Each scene shows the same named points in several views. A view is turned or mirrored, shifted and resized as a whole, has a little noise and may leave points out.

Scene 1
View 1
z402: [ -1 -13 -12  28  14 -34   8  14  15 -12  -3   0 -23 -16  -9  -7  15  20
   5  13  24  -9 -26  -3   0   3  -5  25 -41  -7   1  -1  22  15   1 -20
 -26 -10  -5 -11 -15  -4  -8   6   0 -15   7  -6 -21 -22   6   1  19   1
   5  -7  10  14 -37  31 -35  19  -1 -10  -2 -15 -10  -8 -14 -11 -10  16
  14]
z810: [ -4 -23  -8  14  15 -29  19   6   4  11  -8 -14 -23 -22  -9  -7  16  22
   4   2  16   1 -18   0   5  10   5  27 -32  18  -1  10  21   6   9 -16
 -22 -34 -25 -17 -11  -8   3  -2  -5 -11   1  -1 -14  -6  13  17  20  -4
  18  -5  10   3 -20  32  -6  31  25  18  -7  11  -9  12 -11  33 -18  23
   5]
z700: [  3  -6 -21  68  13 -20  -8  16  -5 -14  -5  25 -25   5   3   6  35  30
  16   6  14 -33 -14  -2   0  11  -8  18 -14  -8   9  -9  12   5  -3 -10
  -1  -4  20 -14  -9 -24   5  23  -1 -12  16  -9  -2 -46  14   0   0  -5
  21 -24  -2  25 -31  19 -14  18   3  -7  17  15  -7 -17   0  -7  -7 -13
  -4]
z808: [ -4 -21 -34  32   3 -33  -9  37  -2 -16  -1   4 -32   5  19   1   5  19
  14  30  14 -22 -22  -2  -7   1 -18  32 -29   5   2  -7  19  19   4 -11
 -27 -18  14  -7 -16 -28   6  -7   7 -28  18  -7 -14 -21  22  21   5   7
  33   5   2  10 -43  23 -20  24  -5  -9   5  -1 -11 -18  -9   1  -8   9
   6]
z705: [ 22 -30 -47  54  11 -23  -8  62  -2 -10  -4   7  -6   6   4  -9  32  17
  -5  37   5   0 -21  -1 -18   5  11  30 -52 -11  13  -3  -2  32  -1 -25
 -18 -12   6 -29  -6 -40   1 -25  -4 -38  38 -12 -21 -15  15  21  34  14
  17  29  20  19 -37  48  -4  18 -28 -23   8   2  22  -1  16  24 -27  11
  -6]
z989: [-21   0  10  58  35 -65   2   7 -10   2 -29   9 -55   3  26   4  53  19
  -7 -22  31 -63 -25   3  19  13 -28  48  -1  13   2 -36  32   9   7 -37
 -34 -36 -10   1 -12  -8 -23  35  35 -13  10   8 -14 -31  36  27 -17 -17
  32 -11   4  12 -35  15 -17  41   7  16 -22   7 -65 -20 -55 -15  -3   1
  -1]
z196: [-33   3  29  -3   6 -45  34 -19  34  -4  10 -18 -31 -39 -18 -11 -18  23
  -2  -8  29 -13 -42 -10  21   6  -6  12 -42   3 -19   9  40  -6   3 -23
 -42 -24 -38   4 -19  30 -12  28   2 -10 -12  10 -15 -13  17   3   3  -6
   1 -16  10   4 -28  25 -54  26  23  11 -11 -17 -38  -3 -43 -31   0  27
  34]
z175: [ 21 -43 -54  15   8   3   4  37 -11  13  -5 -10  10  -7  -3   0   3  38
  22  29 -10  48  -8  12 -13   2  12   9 -33  17   8  29   9  11  -2  12
  11 -27  -2 -33   0 -37  40 -29 -30  -5  10 -19  -8  -5  -4   9  36  13
  15   5  15  15 -19  37  24  22  21   9  16  18  49  28  39  69 -24   4
 -21]
z540: [-39   3  40  11  35  -9  40 -77   3  23 -11   9  -9 -40 -27  14   8  43
  43 -50  14 -11 -17  14  25  16   4   0  20  27 -10  29  46 -42  15  20
  20 -25 -12  -7  -8  38  26  78 -16  43 -30   4   7 -45   0 -37   0 -24
   6 -83  -5  31   2  -8  -9  17  84  53  11  35 -36  26   0   2  16 -13
 -14]
z891: [ 13  -1  14  68  15 -14  29 -15   7   4   9  20 -16 -44 -28 -10  33  34
  -4 -20  25 -15 -19  -2  12  20  26   5 -22 -11  14  13   6   2  17 -21
   6  -5  -7 -24 -16  18   0  45  -6   9  13  -7  -8 -35   7 -31  35  -3
  -8 -33  12  34  -9  32 -15   3  10  -3   8   6   4  -6  15  -8  -9   4
  -7]
z988: [ -7 -17 -14  26  13 -29  12  14   2   8  -7  -5 -27 -18  -3   1  11  23
   6   2  17  -9 -19   2  11   3  -5  28 -29   8  -5   6  32   8   5 -15
 -22 -25 -15 -10  -7  -6   1   7   2 -11   1  -5 -13 -16  19  20  13   2
  19  -4   7  10 -26  28 -14  38  20   7  -4   3 -19   6 -19  16 -12   9
   0]
z173: [-10  -9  -7  20   2 -34   9  21  22 -12  13  -8 -21 -22 -11 -12   5  13
  -1  19  19  -7 -32  -8   0  -1  -1  24 -57  -3 -10   2  16  15  -5 -29
 -39 -14 -17 -14 -16  -3  -6  -4   1 -21  12  -5 -16 -10  16  10  14  11
   6  -3  10  10 -35  41 -36  28   4 -13  -1 -23  -5  -7 -17 -17 -12  25
  19]
z421: [ 28  -5   6  75  21  -9  23  -3   7   1  10  18  -6 -45 -32 -15  45  38
 -10 -10  21  -6 -16   0   5  16  38   4 -31 -25  23  15  -7   3  14 -22
  12  -2  -7 -28 -21  11   2  36 -11   1  27 -10 -12 -37  -6 -35  49 -11
 -18 -22  27  30 -10  37  -9   2   0 -19  16  10  29   4  30  -8 -12  -6
  -7]
z702: [ -4  -6  -9  37  17 -20  15  -2   5   5  -2   1 -12 -19 -11  -4  20  28
   9  -4  13  -1 -16  -2  10  11  10  16 -20  -2   0   7  15  -1   9 -10
 -13 -18  -3 -19  -9  -5  11  19  -5   4   9  -9  -7 -19  12  -8  18  -4
  -1 -21  17  16 -14  22  -8  17  22   7   8  13   3  10   5  12  -7   2
  -3]
View 2
z810: [ -3   8  -4  11   4 -14  -6  -5  -1  -4  -3  -9  -1  13  10  -7  -7 -10
  -9   1  20  12  17  -8 -18  13  15   9 -10  -9  10   1   2  -1 -11   8
   3  -4   0   0   4  16 -14   0  10   1 -13 -15  14 -11  21  -3   5  -7
   1   7  15 -11  22  -5   1  -6 -10   7  -1  17  -9   2 -14  -3  -7  10
   2]
z700: [-11  11  11   9   1  -6  -9  -9 -15  -2   8   1   7  -6  11  -7  14  -1
 -14  -3  27   9  27 -10  -4  -7  19   7   3 -14   7   0  10  29   2   6
   3 -17 -12   5   2  13   9   6   4   9 -19 -10  19  -6  15  -4  -7  -4
   5   9   3  -5  27 -12   4  -5 -14  17 -12   5  -9   8 -11  -8  10  -2
 -21]
z175: [  8   5  13   1  -2   1 -10 -24  -3   9  -7  26  12  -4   0 -19 -16 -18
  -4  20  21   8  17  -3  -8   9   2   1 -13 -18   8  -3  27  -2  -3  20
 -18  -7  11  -2  -1   7  12   1  -2 -10  11 -24  -2 -11  -1 -36   4   6
  23   4  14 -16  22  -6  13   2   3   8  -3  21   3 -20 -13  -2   6   7
  -1]
z402: [-11   4  12   9  12  -3 -11  -9  -2   1   8   1   1  14  -2 -12  21 -10
 -13   0  14   2  19  -2 -15  -3   2   8   6 -17  14   6   6  20  -5   6
  -3 -11  -7  -1   3  20  -1  -7   9   5 -21  -6  19  -2   6  -1  -7   1
  -4  14   7  -5  18 -16  -4  -3 -10  -3  -4   4  -6 -11 -15   1 -10   6
  -2]
z989: [-40  10  -2  15  15 -21 -18  12 -12 -20   7   2 -13   6  22  -9   5  -2
  -7 -11  26  35  32 -13 -14   5  27  23  12 -18  12  23  -6  17 -15  -1
   3  -4 -23   9   1  25 -16  12  18  12 -50 -15  22  -4  22  29 -18 -20
 -10  24  16  -6  30 -13 -19 -19 -27  16  -3  14  -1   8  -9  -7 -16  16
 -16]
z891: [ -1  12  10   7  -1  -2  -6 -10 -11   4   4 -12   5  12  -3  -7  15  -3
 -11  -2  20  -5  15  -8 -12   3  12   2  -5 -11  15 -15   7  17   1   9
   7 -19  -6  -8   4  18   3  -3   7   9 -12 -12  19 -16  17  -7   2  -5
   3   3  -1  -5  11 -13   2   3 -11   6  -8   9 -13  -2 -18   2   1   1
  -8]
z808: [-17   5  14  11  12  -2 -19 -18   4   1   3  18   8   1   2  -6  12  -8
 -10   7  11  19  23 -14  -5 -11  -1  12   8 -17   3  18  11  21   0  11
 -14  -7 -15  12   2  14   7   3   6   0 -25  -7  13   6  -1  -5  -9  -1
   0  14   7  -3  35 -14  -4  -3 -15   2   1   5  -3 -14 -15  -3  -5   5
  -7]
z421: [  3   9  11  -2 -10  -2   1  -6 -14   3  13 -18   6  11  -7 -12  15   6
 -15  -4  24 -30   7   1 -24  15  28  -1 -21 -10  26 -27  14  21   4   2
  13 -20   3 -17  -2  19  10  -7  11  11  -5 -16  20 -22  27 -15   8   0
  12  -2   1 -12  -3 -18   4  17  -7  16 -11  17 -10   0 -26  -3   9   0
 -11]
z702: [  0   8   3  12   1  -5  -7  -8  -2   5  -1 -10   9  15   4  -5   6  -7
  -5   0  15   4  15  -8 -11   7  12   7  -9 -10  12  -5   7   8  -1   7
   5 -13   2  -5   2  18  -6  -3   9   5  -5 -13  18  -9  13  -9   2  -4
  -3   6   4 -11  22  -9   6   1  -7   9  -6   8 -12  -1 -11  -1  -5   4
   2]
z988: [-14   8   4  12   9 -11 -10  -6   6  -1   2   5   0  13   8  -7  -1  -9
   0   3   9  19  16 -10 -12   2  10  12   1 -15   7  14   7   4  -7   8
  -6  -2  -1   4  -1  17 -11   1   9  -5 -16  -7  15  -5   7   0  -1  -5
  -3  14   9  -7  26  -7   2  -5 -11  -2   0   9  -3  -6 -14  -2 -15   9
   1]
z196: [-15  -3  -4  22  16  -6  -6   6  16   0  11 -27  -9  34  -4  -4  29  -3
  -7  -3  -7   7  13 -13 -24  -7   5  13   8  -8  15  11 -14   6  -4   0
  13  -5 -10   1   5  25 -25 -13  11  11 -28   4  26  -6  12  28  -5  -5
 -25  14   3  -1   7 -17  -4   1 -13 -11  -1   0 -11 -11 -16  12 -36  12
  14]
z540: [ 26  23 -34  23   1 -21   8   0   1   5  -9 -59   0  34  21   7   0   4
  -3 -18  20  12  16 -30  -5   2  35  17 -21  13   4 -16 -15 -16   3  -2
  43  -9   4  -6   1   8 -54  -3   7  14   0   0  25 -12  41  11  14 -30
 -17  -8   1   1  20  12  11   4 -10  10 -17  -3 -32  36  -1   0  -9  -5
  16]
z705: [-18   3  23  -4   3   4 -12 -24  -6  -2   7  37   6 -12  -6 -22   2 -11
 -12  12  22   5  15   3 -10   4   1   0   1 -25  15   7  28  23  -8  18
 -25  -9   0   4   2  17  30   3   5  -5 -12 -16   7  -8  -9 -23 -11  11
  19  11  13 -14  27 -15   3  -3  -3   6  -1  20   3 -30 -19  -9   5   8
 -10]
z173: [-16   0  11   8  12   2 -14  -6   9   0  12   5   1  17  -7 -10  27 -10
 -12   6   3   2  16  -2 -15  -4  -3   7   4 -14  14  11   5  16  -1  10
 -10  -8  -9   0   2  24   0  -7   6   2 -25  -9  14  -2   1   7  -2   3
  -8  12   9  -7  15 -21  -5   3 -13  -7   5   7  -7 -25 -20   6 -20   8
   6]
View 3
z700: [ -3  -5  14  -4  -2 -33   2 -10  18  14  10  12  15  15 -21   9  12  22
  -9 -13  33 -18  12   9  -9 -14   4  -6 -11  -3   4  14 -26  -5  14   1
 -21  -3 -19  -8  17  12   2 -21  10  20 -24   0 -11   7 -14 -12 -14 -10
  -1  -4 -15   2   6 -10  44  40  18   4  20  12 -21 -24  11  20 -13  -5
 -14]
z402: [-16   6  16  -2 -15 -10   6 -16  12   8  14  -8  21 -15  -4 -20  -6  17
  -6  -4  16 -18 -23  -9   1  -6  21 -26 -15 -17 -10  -1 -18   5  19  15
 -25   4 -19 -13   8 -17  -9 -17  22  26 -19   4  11   6   3 -23  -9 -22
  16   7  31 -13   0  -1  -6  15  15  -6  24  31 -14   0   9  12 -21  -6
 -34]
z702: [ -8  10  12  -5  -8  -7  14 -21  -3   8  11  -2  13   4  -1 -11  -3   9
 -12 -19  10 -28  -6   6  -3  -1  10 -13   5 -14  21   7 -25   9   7   4
 -19 -10 -19   0   7  -4 -10  -9   9  24 -16 -12   3  25  -9 -16   6  -2
   7  -5   4 -20  14  16   1  15   5   3   7  15 -17  -6   0  16 -16  10
 -23]
z540: [  6   8  19 -25  13  30  25  -3 -19  77  23 -26  -7  54 -21 -17  34 -18
   1 -71  17 -41   1  35 -20  13  20 -23  17  27  91   4 -17 -11  32  21
 -14 -59  -4 -34 -11  -6 -15  -3   7  43 -25 -48 -18  71 -67 -31  -2  43
  38  23 -44 -41  -9  62   0 -24 -16 -19 -29 -11   2 -15 -62 -15  -3   7
 -10]
z421: [ -5  -3  15  14 -20 -24  29  -2  18 -16  16  -4  11 -29  26 -12  -5   6
 -51 -59 -19 -45  19   4   3   5  28   1 -24 -24  44   3 -33   5  -8  -6
 -17   8 -53   1 -16  -6  19  -7   7  23 -14 -10  -5  38   6  -3   9 -14
 -10 -12 -15  -5  19   2  22   3  13  10  22   8  -9   1 -31  30 -21  -9
 -11]
z989: [ -3  29   7 -38   0 -33 -45 -19  14  21  44  -8  42  17 -27 -10  12  46
  23  11  61 -18   7 -22 -35 -27  15 -23 -17 -17 -25   9  -1  -8  24  50
 -61 -44  -8 -48  19 -18 -10 -28  26  37 -43   3  -7  15   1 -70 -45  -9
  29 -23 -28 -46  -6 -13  26  17   6   1  13  18 -30  -9   3  17  -9  15
 -31]
z196: [-31  20  15 -18  -9   7   6  -5   5  47  40 -28  26  -8  -7 -47  11  -7
  10  -8  14 -33 -38 -15  -8  13  39 -51  -7  -7  10  -2  -6  -7  38  39
 -40  -7 -16 -50  -7 -32 -20 -30  25  31 -32   3  26  25  -1 -51 -14 -22
  41  14  38 -37 -16  12 -44  -9   6 -18  35  43  -1  17 -31  -5 -20   0
 -38]
z173: [-16  21  13 -13 -18 -19 -18 -28   0  16  28 -17  30 -17  -2 -37 -10  18
  -3   6  17 -22 -27 -21  -6   1  17 -31 -13 -20 -17  -7 -16   6  26  28
 -38  -4 -28 -26   4 -22 -20 -25  17  31 -29   3  20  14   8 -49 -16 -24
  21   3  28 -23  -8  -5 -25   1   4   3  22  38  -9  10   0  16 -20  10
 -42]
z810: [  4  18  14 -13  -6 -11  10 -23 -10  10  21 -14   6   6   0 -18 -14  10
 -10 -23  22 -24  -6  -2  -9   0   2  -8   2  -7  14   7 -20   9   8   9
 -26 -31 -17  -9   3  -9 -18  -6  11  40 -17 -17   0  29 -16 -33 -13   2
   7 -12 -17 -24  -2  14  -2   4  -4   7 -11   5 -15  -8   2  17 -20  15
 -30]
z988: [ -5  23  12 -23  -5 -23 -26 -31  -5  15  17  -6  15  -3 -26 -23 -18  25
  19  18  49  -6 -18  -9 -13  -6  -2 -13  -2 -18 -36  -5  -2   4  21  25
 -38 -21  -8 -17  14 -15 -33 -13  18  37 -34  -6  13   2  -1 -56 -27 -12
  12  -7   9 -35 -13 -11  -7  14  -2   4   3  26 -24   0  26  24 -17  12
 -47]
z891: [ -9   8  16  14 -11 -10  17  -1  13   6  29 -13  16 -11  11  -5   1   8
 -33 -51  -9 -44  10   4  -8  -1  31  -8 -13 -14  44  -2 -23   0  10   5
 -24 -10 -48 -16 -15  -1  18 -17  10  26 -20  -6  -5  46  -4 -13  -1  -2
   8 -13 -21 -15  16  17  28   4   8  10  18   7  -8   1 -32  16 -19   1
  -9]
View 4
z175: [ 19  -7  10   5  -7  37 -23  23   9  11  -3  -4  -9  -5 -21  33  12   5
  13  18   0 -17  31 -21  28  20  10  -3  13  -6 -18  -5  29 -17 -15 -20
  18 -20  45   3  42 -23   1  14 -38   0  -9 -18   3 -31 -19  43  -5   1
  25 -16 -15   0 -16  31   3  -2   1  12 -13  -5  -4  -8  -9  -3  21 -10
  41]
z173: [ 36 -12  14   5 -14 -36  -4   3  13  -7  16  14   8 -12 -16  -9 -15 -24
  -8 -13  -8  -8  12  15  24  14  25 -14  12   9   1  11  10  31  53  28
 -18 -34  15  -3   3  12  15 -30   7   6   6   4   3 -12   6   8 -17   3
   1   6  16  21  -4  25  -6  28   3   5 -20  18   8 -10 -16 -20   2   6
 -13]
z808: [ 38 -17   6   6  -8 -31  13  24  13   6  -2  14  16 -18 -16  15 -10 -20
 -15  -8  -2   7   4  13  31  12   3 -22  11  -9 -21   8   5  12  14  18
  -6 -22  10 -22  15   7   4 -42  20   7  12  -8   5 -20  -3  10 -20  -3
  -2  -3   8  27  -8   4  -1  10  -2  -5  -6  20  16  -3 -22 -15 -14  -5
   9]
z402: [ 34 -15  13   8  -6 -37  -1   1   4  -1  18  11  13 -10 -20  -1  -7 -19
  -7  -6  -1 -20  15  10  20   8  13 -15   7   5  -5  14   8  24  45  22
 -15 -16  12  -2   5  12   9 -30   6  15   7   0   0 -17   9  -1 -10   5
   1   6  12  16 -10  20  -8  21   8   3 -12  19  12  -7 -15 -14   0   2
  -7]
z810: [ 22  -3  12  17 -13 -10  -2   0   1   5  13  17  20   6 -16  22  12  -5
  -7   6  -9 -33  -4   7  12 -25  -5  -1   4  13  -5  -3   6   6  25   4
  -9  -5  10   8  21  14   9   7   3   4   0 -28  -2 -17  -3   9  11   8
  -4   2   2  13  -9  20   0  16  18  -3   0  26  10  -7  21 -16  16   0
  -4]
z700: [ 26 -21  10  18   9 -23  19  -2   1  16   0  13  22  -7 -28  12  -1  -1
 -22   4  20  -6   5   5   2  -8  -3 -24  -8   4 -32  -3   0   9   3  15
  -5  -7   9 -14  30  31  -2 -24  26  18  15 -21 -11 -14  11 -10   8   8
  10  16   7  19 -12   9  -3   9   9  -6   9  23   6   1   0  -2   1   8
  13]
z705: [ 42 -51   7  -5  -2 -26   7  44  13  10   7   7  -1 -22 -37  19   5 -10
  -4 -27   8   3  19   3  27  22  14 -13  13 -14  -6  -9  22  -6   8  14
  -7 -29  50 -11  53   8  -4 -29   7  -7  11  -7  -1 -30 -14  22 -11  -5
   6  -5   7  16 -35  41   1  13  11  -3 -18   2 -10  -5 -39 -18   3   5
  30]
z891: [ 18 -22  15  11   3 -18  10 -30 -16   2  22  22  12   1 -29  -4   5   4
  -6   5  10 -35   4  -4 -15 -24   5 -10 -16  20  -5  -8   6  26  36   5
  -4   6  19   8  21  35  -3  14  -2  21   9  -9 -15  -3  12 -24  23  17
  13   6   4   8 -24  36 -10  21  25   7  -1  10   1   1  15   3  26  19
  -1]
z702: [ 19  -9  16  14  -5 -10  -1 -13  -1   4   7   9  12   0 -16   2   5  -2
 -11  14   1 -26   9  -2   8 -16   3 -12  -4  11  -5  -1  12  21  26   5
  -4  -5  10   0  18   7   5   3   2  13   8 -12   4 -14   7   2   6  11
  11   2   0   9  -9  22  -1  23  18   5  -6  14   7  -6  12  -7  12   5
   5]
z421: [ 12 -30  26  17  21 -11  17 -32 -16  10  13  19  15   7 -38  -4   9  16
  -9  11  15 -27   3  -6 -17 -25   6 -19 -16  25  -5  -7   2  17  23  -1
   0   8  14   7  31  35  -6  13   4  17   6 -11 -20  -1  14 -34  35  16
  26  14   6   9 -24  27 -11  15  25   7   9   4   6  13  15   2  28  21
  13]
View 5
z988: [ -1   5 -22  15 -11 -26   1   2 -18 -21  -6   2 -16  10 -15  -7 -14  -7
   4 -15  -1  11   1   6  10   3 -13 -12  10  -6   0   7  -3 -27   8  23
 -16   9  -1  13 -25  -1 -10 -16  -3 -12  -3   2  17 -27 -11   6 -26   4
   9  -2  17 -27  -3   5  -5  12   2  18   6  -5  -1   0  27   1  18   9
  -4]
z421: [-13   4  27  -7   9  -7  -9  13   7   2  -5   6   3   6  -2 -11  26 -10
  13 -18   0  24  13   7  -8   0  -6 -14  -7  -9   1   5 -38  11 -17   0
 -17   8  10   7 -25  18 -24 -34  35  -9   2   9   1 -19  -5  -3 -16  17
   2   0   2 -10  13  -8   8   4 -12  17  30  12  13   0  29   7 -10  15
  13]
z808: [  4  -3 -22   7  -8 -32   8  -6 -16 -37   3  14 -17   3 -17  -5 -12 -10
 -19 -28  13  19   3 -11   5   4 -13   2   3  -3  -2  11   2 -26   3  13
 -14  17 -20   9 -21  -5 -12 -13 -10  -5 -10   6   6 -18 -14  -6 -20   3
  14  -6  26 -33 -17   2 -10  13  -9  18 -22  -5  -2   5  29   2   8  -3
   9]
z196: [ -3  14 -23  19  12  -9 -10  20 -26 -26  -4  11 -49  19   1 -20  -5  -3
  10 -17  -7   8  -8  19   8   1   1  10  -6  13  -4   6  -3 -27  25  28
  -8   8  27  11 -20  12 -20  -7  -1 -24   6  -6  34 -12  -3  22 -42   3
  22 -22  16 -24 -14  -3   5  20  28   8  24 -25  -4 -16  20  -5  11  -1
 -19]
z700: [  0  -2   2   8  -1 -33   8  15   4 -18   1   4 -20  14  -4 -17   8 -10
  -2 -18  14  19   5 -11 -10  12 -18   2   6 -16  -1  15 -11 -13 -18  11
 -10  22 -26   5 -18  -5 -21 -20  -1  -2  -1  22   3 -17  -9 -10  -9  17
  16  -3  16 -26  -5   2  -4   9 -12  19   8  11 -10   7  37  13  10   6
  19]
z702: [ -6  -1   3  13  -4 -18  -9  13  -7  -5  -9   4 -13  11  -5  -9  -3  -9
   5 -12  -2  18   7   3   3   0 -10 -10   1  -8   0   8 -19 -15  -4  10
 -14   6   6   8 -20   3 -16 -12  10  -9  -2   7  13 -30  -2  -3 -15   6
   8  -3  12 -17   6   0   0   9  -2  19  18   3  -2   4  25   5  15  13
   5]
z540: [ -6   4  13  36   2 -23 -26  28  -1  36 -28 -25 -42  33  24 -26  -4   3
  37  11 -16  27 -12   7  -9   7  11   5  23 -17  -1  23 -16 -20   3  15
 -11   0  34  -2 -12  -7 -25  -6 -15  -7  25  23  31 -39  16  12  -2  10
  19  -2  -7   7  25  13   6   4  27  17  73  -6 -35  19  33  12  51  11
 -18]
z705: [ -7  -3 -12  -7 -14 -18  11 -12  -9 -32  -1  16  17  -4 -27   6  -3 -14
 -20 -29  12  18  16  -1   9  -2 -18 -15  -5   0  -7   6 -15 -12  -6   4
 -22   9 -26  14 -26   4  -9 -24  17  -3 -21   3 -13 -20 -26  -9 -26   0
  -5   3  25 -37   0 -10  -6   1 -27  18 -34   6  16  -3  30   0  -6   7
  21]
z989: [ 10  15 -27  18  -3 -51   3  10 -15 -43   8  -3 -53  20  -7  -8 -10  -7
  19 -29   6   4 -17   5  21   9 -37  -2  18  -5   5   8  13 -44   3  40
   3  33 -24  18 -43 -11  -6 -35  -3 -24  21  29  26 -21 -14  12 -27  18
  32   1  19 -40 -16   9  -5  32  -5  27  26   6   2  -3  33   6  20   5
   5]
z810: [-11   5 -10  17  -9 -21  -7   5 -12  -1 -14  -6 -11  11  -4  -4 -10  -5
  19 -17  -4  16   0   6   9   3  -9 -15  10  -9  -2   9  -9 -24   4  13
 -11   2   2  11 -27  -1  -9 -21   3 -13   1  16  11 -36  -5   6 -15   7
   2   8   7 -23  10   1  -2   7  -2  18  18   7  -5   3  33   1  20  14
   3]
z175: [-16 -13   0   6 -27  -8   1  -8 -14   8 -21   6  34  -7 -19   3 -22 -12
 -18  -3  -9  27  21  -7   5   4   8 -23   8 -11 -10  13 -26 -10  -7  -6
 -29 -21  -6  16  -8  -2  -5  -4  -3   6 -20   6 -12 -41  -9  -7  -2  -8
 -18  15  14 -20  19  -8  -5 -16 -20  20 -30   4  -6   8  24   1  21  17
  10]
z173: [ -3   2 -18   8   2 -13   3   5 -17 -36   0  15 -17  11 -12  -6   2  -7
  -9 -26   1  14   6   8   7  -1  -4   3 -11   5  -2   7 -10 -19  15  20
 -11   8   4  10 -23  12 -20 -10   3 -14 -13  -7  15 -14 -14   4 -33   4
  16 -16  23 -31 -15 -10   3   9   5  14 -10 -11   2 -13  23  -4  -1   3
   0]

Which points are out of place in each view (at most two, in the order of its rows)? Write - if all are in place.
view 1 -> z810
view 2 -> z175, z891
view 3 -> z173, z988
view 4 -> z421
view 5 -> -
